Points, in no order, along strands that fork, close into loops and pass close to each other.
In the rows, 128 means zero.
Two points are linked if the straight distance between their rows is under 151. Some points are linked to none.
K_70: [110 105 157 152 134 134 144 117 175  76 116  85 111  83 165 127  69 137
 102  94 136 121  83  81 126 148 194  81 123 184 149 172  92 141 145 116
 155 116  54 103  52]
K_553: [127 157 123  57 121 149 137 125 193 177 153 158 191  99 106  54 110  90
 130 115 127 162 152 107 101 133 126 138  92 137  60  74 167  97 103 132
 137 116 140 146 131]
K_584: [106 152 157 146 116 158 125  97 121 120  66 100  77 109 119 114 160 135
 124 127  99 155 103 125 173 106 129  31 119 211 158 119 132 124 171 118
 152 163  70  96  64]
K_262: [138 129 161 117 126 141 161 119 151 121 115 115  96 148 154  83 135 158
 137 102  78 114  78 177 128  99 153 104 117 154 146 177  99 175 146 130
 157 129 134  93 115]
K_255: [138 110 143 158 152  99 107 141 113  71 140 122 132 135 126 144 113 147
 138 141 152 128 122 115 157 166 111 191 126 111 162 154 121 137 140 107
  97 101 142 131 131]
K_659: [ 86 173 124 114 121 120  96 141 109  93 102 152 125 100 115 142 154 147
 160 123 161 144 155  68 143 168 137 118  90 122 112 122 142  93 121 174
 120 129  87 127 144]
K_554: [152 111 104 148 165  99 100 129 115 147 177 123 176 129  91  96 121  95
 125 129 129 149 132 133 104 142 105 175 149 110  87 102 172 113 123  73
 108 124 209 133 158]
K_812: [173 119 173 132 136 120 145 149 134 155 141 144 176  64 151 142 104 156
 117 105 147 123 179 128 136 108 117 163 150 103 131 115 123  99 132 159
 125  94 103 136 105]
K_547: [140 139  80 119 101 116 120 106  87 140 128 136 114 162 118 107 132 172
 185 125 147  85 168 207 136 107 139 111 113 117 129 135 100 162 156 166
 149 163 156  80 182]
K_720: [146 111 115 137 149 117 139 130  90 161 158 101 176 108 192 183 111 149
 118  78 116  61 182 206  79  90 154 127 151 139  98 103  95 181 128 175
 128 136 126 120 112]
K_350: [135 110 147 150 144 109 151 148 100 107 149 120 132 100 146 180  91 175
 118 111 167 109 145 103 101 100 182 134 205 111 112 122  93 149 118 123
 124 119 157 133 140]
K_586: [142 106 163 177 133 115 123 149  78 138  92 134 141 102 127 191 171 173
 134 137 199 150 154 117 223 111  74 187 143 129 182 130 111  99 116 109
 121 123 117 146 116]
K_516: [136 165 140  99 129 155 144 114 118 154 116 124 117 141 124  83 149 104
 121 128  46 144 133 168  86  86 120  79 138 154  99  90 170 132 159 144
 119 154 147 116 115]
K_817: [125 151  73  96  94 118 107 106  95 158 136 149 140 141 136 122 140 146
 173 122 135  77 190 197 127 130 122 115  78 121 115 117 115 150 141 204
 139 154 119  96 172]
K_689: [123 137 129  59 136 143 154 127 180 137 154 115 152 169 120  87 116  98
 120 106 101 125  93 151  92 120 152 148 100 168  77  92 132 179  87 114
 133 108 178 170 125]
K_431: [162 104 105 126 118 133 106 117 154 153 134 144 176 153 103 107 115 101
 143 157 152 141 148 167 182 162  44 212  80 100 160 137 142 126 118 100
 124 117 139 137 124]
K_249: [141 148 145  69 149 147 146 121 181 150 144 128 184 130  96  64 104  97
 121 117 119 163 129 132 111 110 126 146 111 175  63  60 162 129 113  92
 122 115 183 172  97]
K_634: [103 132 133 171 150 114 140 146  76 133 127 130 113 128 165 206 178  99
  83 123  71 137 100 100  51 125 132 100 182 103 118 145 151 123 104 137
 107 144 133 146 146]
K_429: [ 81 165 118 100 122 133  78 140 135  75  88 171 155 109  89 114 125 131
 171 135 197 174 150  28 162 193 123 157  73 100 121 116 162  82 110 139
 118 115  94 136 136]
K_740: [101 148 120  90  85 142 137 126 140 124 103 144  85 160 113 114 153 172
 168 132 155 118 113 133 168 117 153 112  96 130 145 143  92 138 113 155
 157 138 117 121 162]
K_93: [140 156 121  84 143 131 119 105 141 145 140 114 158 113 122  41 109 140
 164  92 106 130 141 172 114 105 154  85  89 197  63  91 143 136 156 135
 159 156 129  77  96]
K_868: [ 98 122 136 122 109 142 153 138 124  96  99 123  90 169 152 218 146 123
  99 160 126  98 116 128 127 131 134 118 131 129 164 133  91 156 111 152
 105 122 106 181 109]
K_366: [122 162 120  93 121 147  92 111 136  91  99 159 147 147  69  93 114  88
 155 183 146 173 171  96 163 172  65 158  82 108 133  87 187  89 152 122
  87 127 128 148 122]
K_84: [121  98 141 170 153 115 144 153 114 148 144 126 134 112 144 186 155  90
  70 125 101 149  88  82  84 119 123 131 183 108 122 141 137 104  94  96
 118 128 140 164 128]
K_901: [144 142 136  92 134 125 127 136 142 139 151 145 156 131 168 107 142 104
 116 105  55 101 141 181  79 148 106 149  83  99 115 146 136 142 135 194
 106 105 119 130 143]
K_679: [ 90 160 123 118  97 132 144 144 119 153 114 152 119  78 131 165 133 163
 127 113 181 131 175  62 105 100 183  72 167  89  84 105 109  82 100 170
 143 142 111 138 160]
K_246: [133 109 114 170 138 131 116 103 102 124 121  95 115 125 126 160 120 112
 120 151 126 115 148 134 148 134 109 103 144 144 163 125 126 113 167 116
 119 151  99 115  81]
K_124: [122 148 108 103 108 171 146 106 128 174 113 122  83 178 131 110 174  62
 103 152  20 139 101 188  93  98  89  75 124 147 139 109 164 155 135 139
 123 154 121 114 126]
K_94: [120 142  83 142 123 122 116  99  74 154 138 124 142 104 105 159 109 126
 137 145 163 112 214 117  86 103 149  73 189 104  84  57 142  97 152 145
 118 167 154 123 142]
K_999: [144 149 130 101 158 115 108 118 135 119 158 116 170 111 129  72  97 128
 146  97 101 118 148 154  91 137 143 119 102 163  70 101 154 132 154 140
 123 132 141 102 103]
K_864: [164 120 109 145 113 129 134 103  93 163 134 119 120 142  85  96 115 158
 162 149 155 131 161 176 157  64 122 107 169 131 131  85 125 122 170  99
 146 161 180 105 142]
K_674: [113 157 146 136 126 116 130 141  90 120 108 139 138  77 181 194 143 166
 127  90 140  92 191 122 101 130 160  98 135 111 113 135 100 120 133 218
 122 132  80 122 126]
K_162: [121 105 120 127 167 121 142 143 115 169 150 116 161 165 152 165 190  76
  84 113  66 128  87 166  80 122 100 169 130 142 108 122 148 160  75 112
 113 125 168 171 134]
K_596: [160 120  94 129 125 139 111  84 115 124 136 101 127 155  96 115  85 102
 145 176 121 110 180 176 151 131  90 117 120 134 153  91 142 127 194 123
 109 150 124 119  86]
K_493: [ 95 144 109 134 118 122 112 136 113 162 120 143  98 120  98 101 194 120
 136 133 130 170  96  92 145 135 121 109 120 133 113 133 152  89 100 115
 148 149 131 100 180]
K_979: [150 161 144 151 114 151 134 122  94 188 115 141 108  99 106 115 148 129
 121 148 104 156 177 129 113  66 101  64 201 107 111  74 173  77 163 130
 132 158 150 120 130]
K_73: [126 116 105 146 154 118 136 120  84 147 149 104 149 140 163 176 137 116
 115 102  86  90 144 175  60 108 145 106 154 135 104 114 123 168 126 150
 121 155 145 124 122]
K_373: [126  88  65 140 124 128 112  99 151 180 166 105 151 107 120 126  89  86
 122 121 169 106 155 123 130 142 123 120 128 132 118 117 120  96 115 110
 159 149  96 109 114]
K_830: [ 80 123 104 123 115 133  94 138 166  91 107 147 138 117 102 163 105  88
 118 156 197 163 131  29 151 203 118 159  93  90 135 131 136  84  88 107
 107 113  84 164 125]
K_365: [ 97 129 127 139 163 105 134 152  89 152 124 122 118 161 139 151 240 105
 104 106  72 152  55 137 106 128 111 149 125 159 112 148 156 148  70 112
 126 135 168 141 170]
K_809: [151 150 110 125 111 140 130 117 110 217 142 151 141 105 101  79 154 113
 133 146 110 154 174 146 113  82  93  96 164 113  92  71 179  73 143 130
 140 155 162 113 158]
K_948: [132 167 112  98  96 152 100 108 125 130 112 163 124 136  65  66 115 114
 172 179 152 166 176 109 168 128  85 118 109 113 131  76 179  72 170 130
 115 143 129 120 139]
K_19: [ 97 138  96 168 121 117 108 116 109 117  98 127  56 110 117  73 137 162
 156 115 153 157 105  72 121 132 186  57 149  82 117 197 126  98 143 106
 166 164 125  39 191]
K_198: [112 146 155 158 122 142 126 149 119 166  90 137 115  82 106 160 183 114
  97 139 148 191 134  61 161 113  97 103 155 139 132 100 155  55 106 109
 129 134 103 165 112]
K_526: [145 116 161 181 179  79 122 154  55  90 142 110 142  90 138 168 123 188
 130 105 157 128 143 109 110 108 166 144 203 129 111 127 124 139 139 110
 111 124 173 110 137]
K_963: [151 128 138 137 166 120 116 111 143 108 147  97 141 104 142  77  95 112
 125 107  76 122 122 143 100 151 138 107 116 147 113 142 151 123 175 128
 124 129 111  81  82]
K_481: [158 126 127 123 134 106 110 129 117  88 152 113 142 147 131  96  93 197
 193  98 170  88 133 191 168 128 146 176  95 163 134 137  98 193 144 132
 145 119 146  89 132]
K_199: [143 101  76 140 155 106 107 121 128 188 193 111 188 119 113 102 118  99
 127 103 144 122 133 155 100 127 121 162 132 143  71  97 147 131  98  82
 143 134 185 124 152]
K_702: [115 141 130 120 123 130  86 129 125  70  99 152 120 166  64 112 124 111
 154 187 168 181 133  82 173 169  83 167 108  89 158 111 161  93 143  90
  81 117 157 158 145]
K_687: [ 76 156 129 136 118 117 119 151  97 114  96 139 107  89 152 195 168 153
 123 113 161 125 148  69 118 143 160  87 129 117 112 135 109  95 100 179
 127 140  81 134 148]
K_426: [ 88 111  94 164 121 158 154  91 110 147 100 112  76 161 135 178 142  86
  96 142  86 127  79 114  74  94 151  36 179 142 140 138 120 164 121  94
 145 176 114 119 120]
K_534: [ 98 136 107 100 121 137 118 123 132 114 101 129  99 193  91 154 174  70
 112 186 109 149 102 127 145 164  85 143  97 144 145 110 151 146 104 107
  90 129 143 168 135]
K_81: [156 154 136  91 130 143 132 108 122 168 117 114 152 133 126  57 139 160
 168  98 112 128 144 212 159  71 126  96  84 215  95  84 129 142 157 144
 165 163 132  92  88]
K_150: [125  92 187 187 143 114 133 151 141  83 102 114 115  82 131 138 122 157
  94 116 164 171  58  41 186 141 148 137 148 157 169 183 106 102 121  62
 140 101  93 138  92]
K_328: [108 158 152  95 143 138 148 113 139  74 122 111 117 135 106 117  80 138
 132 121 118 126 126  97  82 106 200  65 163 158  80  84 125 159 151 120
 117 138 164 141  94]
K_26: [197 113 121 138 128 133 132  94 107 155 142 109 146 125 109  93  74 147
 148 150 128 110 196 199 155  83 100 124 153 128 144  92 134 121 196 125
 128 144 138  99  94]
K_65: [124 133 141 129 142 107 111 127 148  44 146 119 102 133 100  71  68 158
 159 126 149 138  90  82 125 152 187 126 140 115 123 152 125 138 152  87
 126 112 166  99 149]
K_39: [124 159 162  85 132 136 136 123 160  31 126 132 101 147  91  78  61 148
 149 144 122 132 117  87 110 136 181 109 138 126 108 116 134 142 167 117
 101 116 166 138 122]
K_925: [ 95  92  72 166 163  93  93 130 136 122 185  93 149  94 134 146  88  73
 105  98 163 120 103  61  83 187 158 133 145 134  81 143 135 108  87  83
 139 138 123 110 141]
K_45: [109 120 150 163 123 147 146  95 144 106  81  90  86 100 156 129 117 137
 108 110 115 125  94 111 145 117 169  39 124 187 167 165  97 139 166 119
 163 145  55  90  58]
K_120: [116 132 144 160 133 109 116 128 119  73 108 128  74 122 109  80 117 181
 157 126 149 153  82  79 149 135 178  96 144 102 143 183 119 115 156  93
 142 130 144  76 165]
K_715: [150  92 122 121 135 133 152 139 157 178 174 133 154 153 144 140 131  79
  84 130  81 116 104 166  86 120 101 170 140  99 126 131 129 145  95 112
 119 110 158 162 137]
K_464: [107 145 143 137 145 129 141 115 128 115 113 112 101 103 123 109 117 139
 129 106 111 141 107  90  95 111 189  53 163 147  96 130 128 127 145 113
 147 154 132 100 110]
K_959: [127 109 154 152 144 115 127 136 127 105 108 113 111 149 153 131 177 137
 125 119  98 126  67 156 176 157  95 163  83 165 184 193 114 150 130 117
 130 115 108 121 107]
K_884: [136 128 141 152 119 155 123  84 116 124  91  91  97 127 101 128 127 123
 126 155 119 141 132 140 181 100 108  62 138 193 166 100 130 125 186 102
 133 158  95 123  52]
K_878: [148 113 155 123 106 131 148 141 125 119 126 134 127 100 130 144  90 212
 162 117 206 111 157 122 185  89 162 152 151 124 157 124  75 141 126 137
 151 109 112 121 123]
K_987: [119 125 139 114 137 118 140 141 130 109 149 122 145 131 124 161 112 141
 122 118 155 114 133 109 110 125 160 151 151 135 103 102 110 149 100 123
 116 114 163 171 127]
K_511: [145 116  99 155 118 104 103 130  70 166 132 145 141 149 109 144 184 150
 161 144 167 128 156 179 175 113  77 176 126 104 152 122 125 116 126 126
 128 142 173 124 183]
K_346: [148 123 133 128 158 117 111 123 146  98 157 128 134 144  88  86  98  83
 121 157  97 155 111 106 106 158 106 151 140 104 121 117 173 112 158  83
  92 115 176 143 128]
K_339: [137 157 103  82 114 113 112 125 109 144 145 163 163 147 147 110 143 131
 152 123  96  82 177 193 103 141 106 144  76 102 107 124 132 153 132 206
 112 121 136 127 179]
K_668: [125  89 127 181 171  93 121 156 132 121 178 118 146  91 150 152 107  87
  76 109 121 139  93  60  72 165 141 151 177  98 106 162 142  99  98  82
 119 114 145 131 138]
K_449: [124 139 124  67  96 162 134 118 213 129 134 140 160 111 113  91  67 106
 145 118 157 131 148  99 138 152 138 131  69 134 120 109 123 115 119 148
 154 111  69 145  82]
K_684: [ 86 137 134  77 117 150 173 127 142 135 104 111 102 183 174 165 183 115
 104 104  77 103  87 174  93  90 162 107 112 167 125 125  99 186  80 170
 141 126 118 167 116]
K_949: [117 134 102 128 106 151 131 102 115 132 104 115  61 193 141 132 177  98
 125 160  51 107  97 198 126 133  93  92  99 145 179 159 129 173 154 146
 122 154 113  99 129]
K_408: [160 111 130 171 176  85  90 133 109  46 176  93 144 110 148 120  65 151
 144 116 139  97 131 128 115 179 140 184 139 129 137 154 135 166 160 107
  97  97 142  92 118]
K_744: [121 170 123  42  99 163 131 119 188 144 121 166 164 119 103  66 104 101
 153 129 130 149 160 108 130 144 120 125  55 142  97  85 154 105 123 169
 140 124  89 137 111]
K_532: [123 120 183 179 136 122 130 167 135 134  95 136 114  62 127 142 163 144
  89 119 152 192  88  35 167 124 126 119 152 126 146 159 137  52 107  95
 142 118  89 146 115]
K_141: [124 126 153 147 149 109 100 143 120  60 108 134 118 152  96 122 148 132
 140 159 137 167  92  95 174 177  94 190 108 114 167 158 147 121 134  88
  92 104 158 148 140]
K_358: [138 110 128 103  91 132 170 141 132 189 136 150 122 163 126 132 166 167
 140 128 157 110 110 176 158  68 134 159 145 118 137 130  87 147  80 128
 166 121 175 148 179]
K_522: [ 93  86  96 156 109 141 152 118 131 132 125 123  81 157 131 179 109 104
  92 151 135 113  78  94 101 115 163  82 179 109 145 157  92 143 106  85
 145 149 128 136 145]
K_119: [109 165 134 121  91 149 114 151 132 120  91 167  73 134 125 154 164 112
 108 178 105 149 134  87 127 159 100 104 118  69 150 141 150  85 123 168
  97 116  86 146 160]
K_270: [ 81 147 136 105  87 151 140 120 139  74  80 131  60 149 104 139 120 184
 155 143 177 125 104  83 170 117 197  73 122 140 148 140  76 143 128 130
 146 136 112 135 134]
K_85: [ 88 125  81 164 150 126 138 108  69 141 127 116 104 157 153 199 164  93
 108 123  75 113 109 136  43 115 143  71 173 129 109 129 140 162 112 129
 121 176 135 118 141]
K_842: [ 96  82  89 124  97 143 134 134 178 149 141 136 109 151 125 176 105  78
  84 160 161 119  99  85 126 148 129 129 139  98 142 141  92 112  81  96
 132 126 104 164 137]
K_525: [156 145 157  90 145 123 128 133 153  90 139 145 135 174  93  61 117 119
 140 147  88 146 100 150 130 141  99 179 105 124 122 128 160 143 145 106
 100 104 192 152 143]
K_808: [125 124 143  86 100 161 152 132 232 145 136 137 137  85 135  84  70 107
 116  98 134 133 115  88 119 141 162 103  87 122 127 142 110 101 115 152
 170 103  44 132  83]
K_74: [166 103 124 126 140 128 147 137 119 198 170 113 203 100 172 157 108 142
 110  82 136  87 181 201 103  75 134 155 147 149  91  79 102 155 110 149
 140 121 142 146 106]
K_196: [161 108 110 104 134 139 116 114 167 133 149 119 168 162 125 115 102  77
 119 148 105 115 146 178 138 168  66 188  75 123 148 128 135 153 133 121
 102 109 125 153  96]
K_216: [154 129 124  98 134 124 125 120 141  86 162  99 142 161 114  95  66 172
 171 111 161  91 126 179 140 115 161 157 113 175 106 103 100 202 138 111
 136 122 174 125 119]
K_993: [159 121 143 198 191  77 118 127  45  72 137 101 134  95 161 161 110 169
 129 115 108 105 163 141  80 129 151 124 199 109 123 151 143 149 183 131
  90 131 152  80 124]
K_5: [184 117 161 120 143 118 118 150 149 126 144 136 186 128 127  65 113 175
 173  92 159 137 108 174 194 131  88 236  77 149 142 158 129 169 109  99
 157  91 153 111 127]
K_278: [139 112  73 114 103 153 122  92 128 169 139 116 119 174  91 138 117  63
 119 190 114 119 158 173 137 129  76 116 121 131 148  77 142 128 151 113
 110 156 131 143 108]
K_296: [153  96 146 180 139 100 123 150  75 152 121 133 130 127 123 156 182 171
 143 130 167 139 122 147 203 107  85 191 150 120 173 152 113 112 116  96
 134 124 155 123 156]
K_375: [127 127 116 158 106 134 103 136 108 123 114 151  76 159 107 172 151  85
  99 205 104 146 131 105 122 153  77 125 162  49 169 131 159  84 141 122
  80 123 134 151 162]
K_205: [152 129 165 138 137 119 139 149 129 180 128 143 171  54 134 122 141 162
 129  92 161 151 158 108 150  94 129 135 148 133 105 109 130  73 120 139
 154 119 110 128 111]
K_267: [129 133 140  84  72 144 162 147 168 178 119 174 104 150 115  88 159 174
 152 131 156 136  98 135 172  85 140 148 114  93 139 149  99 117  82 140
 173 112 145 137 190]
K_981: [138 134 117  94 100 141 121 132 159 169 110 172 193 141 113 117 147 122
 150 137 177 148 157 146 181 149  58 212  66  99 138 121 139 124  82 133
 138 111 132 159 140]
K_137: [137 118 152 181 132 121 124 143  67 133  93 121 126  93 140 223 164 159
 121 139 175 129 178 118 191 110  95 137 160 140 169 112 110  95 136 141
 116 138  93 152  92]
K_972: [118 132 122 162 123 140 146 111 135 163 101 127  70 106 133  87 134 136
 120 109 107 150 100  95  94  98 169  43 169  98 111 184 122 117 140 104
 181 161 123  63 159]
K_54: [ 68 111  67 134 136 102  93 141 148 105 176 116 140 107 159 164 100  86
 116  88 169  90 112  72  79 208 171 137 100 124  85 163 107 131  72 138
 135 129  93 116 163]
K_306: [169 124 144 130 143 106 113 135 119 113 139 129 146 137 139  71 136 182
 184  93 119 110 109 199 178 133 108 183  72 153 152 177 122 163 150 137
 151 118 130  76 133]
K_660: [168 119 178 103 122 136 158 149 150 124 130 142 152 109 142 131 100 186
 144 113 161 116 151 146 173 101 132 178 124 134 151 122  92 145 124 147
 137  93 115 144 102]
K_37: [ 68 134 144  96 104 150 176 138 143 104  86 124  81 173 152 207 166 110
  85 137 112 119  74  99 104 107 175  92 140 151 136 125  96 164  72 143
 129 121 107 198 115]
K_279: [133 104 146 202 147 116 129 132  76 106 105  99 110  84 159 205 127 151
 104 134 150 120 153 100 156 122 127 106 176 137 170 143 110 104 155 130
 118 139  80 119  82]
K_797: [166  89 159 103  86 158 183 156 214 178 145 162 137  94 147 114  77 136
  95 125 144 125 124 119 142  96 132 158 144  75 157 155  85 103 102 137
 159  87  79 149 124]
K_785: [114 143 178 114 107 140 151 137 127  55  86 131  90 125 123 161  99 207
 152 139 184 118 134  90 180 114 177 121 138 138 166 130  77 145 141 144
 122 108 104 149 105]
K_942: [125 127 113 133 129 104 110 135 111 108 146 133 159 100 181 181 101 142
 125 102 140  62 186 143  98 163 140 142 108  97 129 147  99 142 131 205
 113 110  81 122 136]
K_626: [166 103 187 125 119 138 167 136 154 127 114 126 106 146 154 104 144 171
 127 124  92 121  74 178 183 101 111 164 114 143 196 184  93 166 140 123
 145  96 116 121 111]
K_122: [100 109  88 157 150  89  90 138 128  94 175 107 155  94 193 173  92 108
 116  80 149  67 140 111  88 206 152 150 103 122 111 176 109 138 107 167
 127 114  74 104 137]
K_694: [ 80  98 101 118 104 138 120 151 189 134 121 151 128 132 115 169 118  76
  92 153 191 158  97  41 142 179 120 162 110  93 130 147 112  91  53  91
 124 108 104 176 150]
K_151: [121 164 164 124 128 119 145 157 103 173 116 154 154  67 130 145 175 168
 132  98 160 149 166  97 123  81 146 111 162 126  80  87 135  77 106 162
 143 128 141 148 144]
K_992: [147  99 139 175 173 119 126 103 142  91 144  84 118 121 154  95  97  94
  99 120  54 129  77 135  92 159 133 103 136 152 151 175 147 141 177  95
 119 125 112  81  72]
K_165: [151 120 100 148 113 140 115 112 112 143 134 134  92 167  99 137 139  77
 111 197  83 132 142 152 112 138  70 118 157  73 160 118 164 107 163 116
  93 140 146 131 142]
K_497: [156 161  92 103 103 147 110 107 112 186 132 162 156 128  82  68 138 111
 158 163 135 151 196 159 150 107  67 127 108 124 109  58 179  82 158 142
 124 148 150 122 150]
K_197: [122 142 143 139 136 136 117 129 160  70 116 129  88 117 141 109 110  88
 102 160  63 144  99  78  97 198 119 109 108  90 156 176 158  95 168 144
  88 104  84 120 108]
K_989: [129 160 118 163 133 129 119 105  65 124 108 128  93 117  98 124 122 145
 146 150 131 140 183 111  92  93 146  57 209  91  98  96 158 103 179 126
 119 173 172  96 153]
K_485: [149  89 122 117 131 143 139 126 176 154 147 118 143 164 160 138 136  63
  87 142  67 111 103 183 121 155  70 177  88 120 170 154 120 150 117 120
 111 105 110 155  99]
K_428: [169 124 151  92 132 130 146 143 156 160 157 124 187 112 165 109 103 162
 139  79 134 103 151 190 134  96 132 177  99 156 105 107 105 170 109 151
 146 100 133 140 111]
K_894: [145 106 153 117  94 161 163 143 215 157 125 145 116  83 147 108  85 120
  94 124 123 134 113  94 134 117 140 112 121  86 160 164 100  87 122 148
 158 100  43 133 100]
K_770: [114 106  62 106  93 115  97 130 157 158 179 159 160 148 123 120 107 111
 152 124 185  93 139 137 125 162 121 183  95  79 117 142 107 135  81 135
 148 113 137 128 203]
K_476: [128  94 125 217 173 118 142 112  99 104 126  89 114  92 168 181  85  88
  67 132  91 132 111  67  63 131 154  70 209 121 143 166 147 109 158  93
 121 146  91 109  74]
K_50: [108 133 145 168 115 112 122 151  59  78  88 139  64 158 112 175 171 190
 142 156 174 142 117 101 164 108 147 126 176  93 169 148 104 123 131 116
 111 135 169 134 181]
K_857: [113 119 105  94  87 137 116 148 176 157 135 178 173 126 120 127 119 135
 152 126 209 130 142  98 166 150 111 198  84  83 133 136 111 114  69 135
 158  97 111 153 164]
K_222: [119 146 149  89 130 136 142 123 142  89 106 133  88 193  87  91 161  98
 119 164  81 156  63 128 139 129 115 134 117 150 138 123 160 149 122  95
 101 117 180 167 141]
K_523: [128 171 159  63 131 134 136 148 163 127 122 160 145 146 146  84 173  94
 116 120  50 143 115 149  99 154  93 164  65 117 110 142 165 129 109 180
 101  97 126 151 149]
K_115: [139 165 150 101 116 147 149 119 134 150 108 141 104 128 142  75 149 147
 141 110  73 126 138 173 111  94 133  85 120 125 115 139 132 134 154 172
 143 145 128  90 137]
K_549: [128 101 136 209 196  96 114 125  96  80 139  74 132  97 171 157 114  85
  81 116  70 138  86  92  77 168 140 104 162 158 140 164 160 120 163  91
 104 128 105 107  61]
K_236: [122 156 154  81 101 149 134 153 177 145 107 176 123 131 128 111 165 106
 118 144 102 157 117 102 132 152  93 153  81  89 135 143 148  95  99 166
 120  97  95 155 150]
K_767: [112 124  85  99 147 124 128 126 133 169 177 106 176 142 121 112 132 103
 127  91 124 112 114 159  78 119 157 138 115 175  50  80 137 167  81 106
 140 137 183 141 145]
K_717: [125 130 136 142 127 129 122 122 109 121  96 117  80 183 130 125 209 118
 128 150  69 130  72 185 172 140  70 139  84 163 186 170 138 154 141 122
 122 136 124 118 130]
K_886: [168 127 150 172 199  79 107 137  75  58 161  97 156 102 173 141  91 152
 123 103  82  92 147 158  62 156 146 151 160 120 108 147 151 169 181 144
  75 106 154  93 115]
K_644: [108 110 194 146 136 126 147 143 170  58 101 104 115  91 143 138 100 162
 105  98 159 148  53  54 170 140 186 116 121 193 159 168  89 145 123  89
 146  94  85 145  70]
K_435: [121 139 132 130 147 116 114 137 100 148 117 121 161 120 149 160 187 122
 128 106 115 126 145 161 143 140  92 152  90 160 119 121 137 128 112 157
 114 134 117 142 114]
K_391: [146 128  72 135 105 108 110 117  65 173 146 143 143 151  95 117 149 155
 173 140 173 111 182 193 140  92 115 136 144 112 118  85 125 126 146 137
 136 155 195 116 194]
K_480: [ 78 129  94 113 106 142 120 112 124  88  99 116  67 200 110 185 154  82
 116 185 114 116  92 119 133 166 125  99 107 149 161 122 121 162 120 121
  94 141 118 157 128]
K_640: [137 137 125  89 124 124 134 133 145  84 176 117 150 145 120 136  53 152
 147 119 169  86 155 133  94 120 180 153 149 129  86  82 101 190 119 129
 112 104 184 165 140]
K_723: [140 167 143  90 105 147 146 119 115 179  99 135 115 145 142  80 193 163
 157 104  92 128 133 208 162  72 109 100  87 181 122 117 128 142 132 170
 162 156 126  99 131]
K_991: [141  90  95 117  94 131 148 129 150 178 173 140 135 151 133 131 106 137
 132 127 162  89 133 165 131 104 137 160 146  93 131 139  82 145  97 123
 159 124 153 127 177]

A tip is a point with one link. Name the tips that can be reached along the links from each point below, in the order of the rows.
K_270 => K_365
K_959 => K_476
K_497 => K_94, K_5
K_246 => K_198
K_199 => K_684, K_797

A fork is a point with three links, a tip a point with one. Leave the first point through the second and follow the links. Name the first fork or tip that comes.
K_884; K_584 => K_198
K_987; K_350 => K_94
K_94; K_989 => K_5
K_346; K_554 => K_797
K_476; K_549 => K_115

Name the points in between on the shortest way along the links from the first point to the second, in order.
K_584; K_817 => K_884 K_246 K_596 K_26 K_864 K_391 K_547
K_785; K_426 => K_878 K_660 K_428 K_74 K_720 K_73 K_85
K_497; K_5 => K_948 K_366 K_702 K_141 K_255 K_408 K_886 K_993 K_526 K_350 K_987 K_640 K_216 K_481 K_306
K_45; K_296 => K_584 K_884 K_246 K_279 K_137 K_586
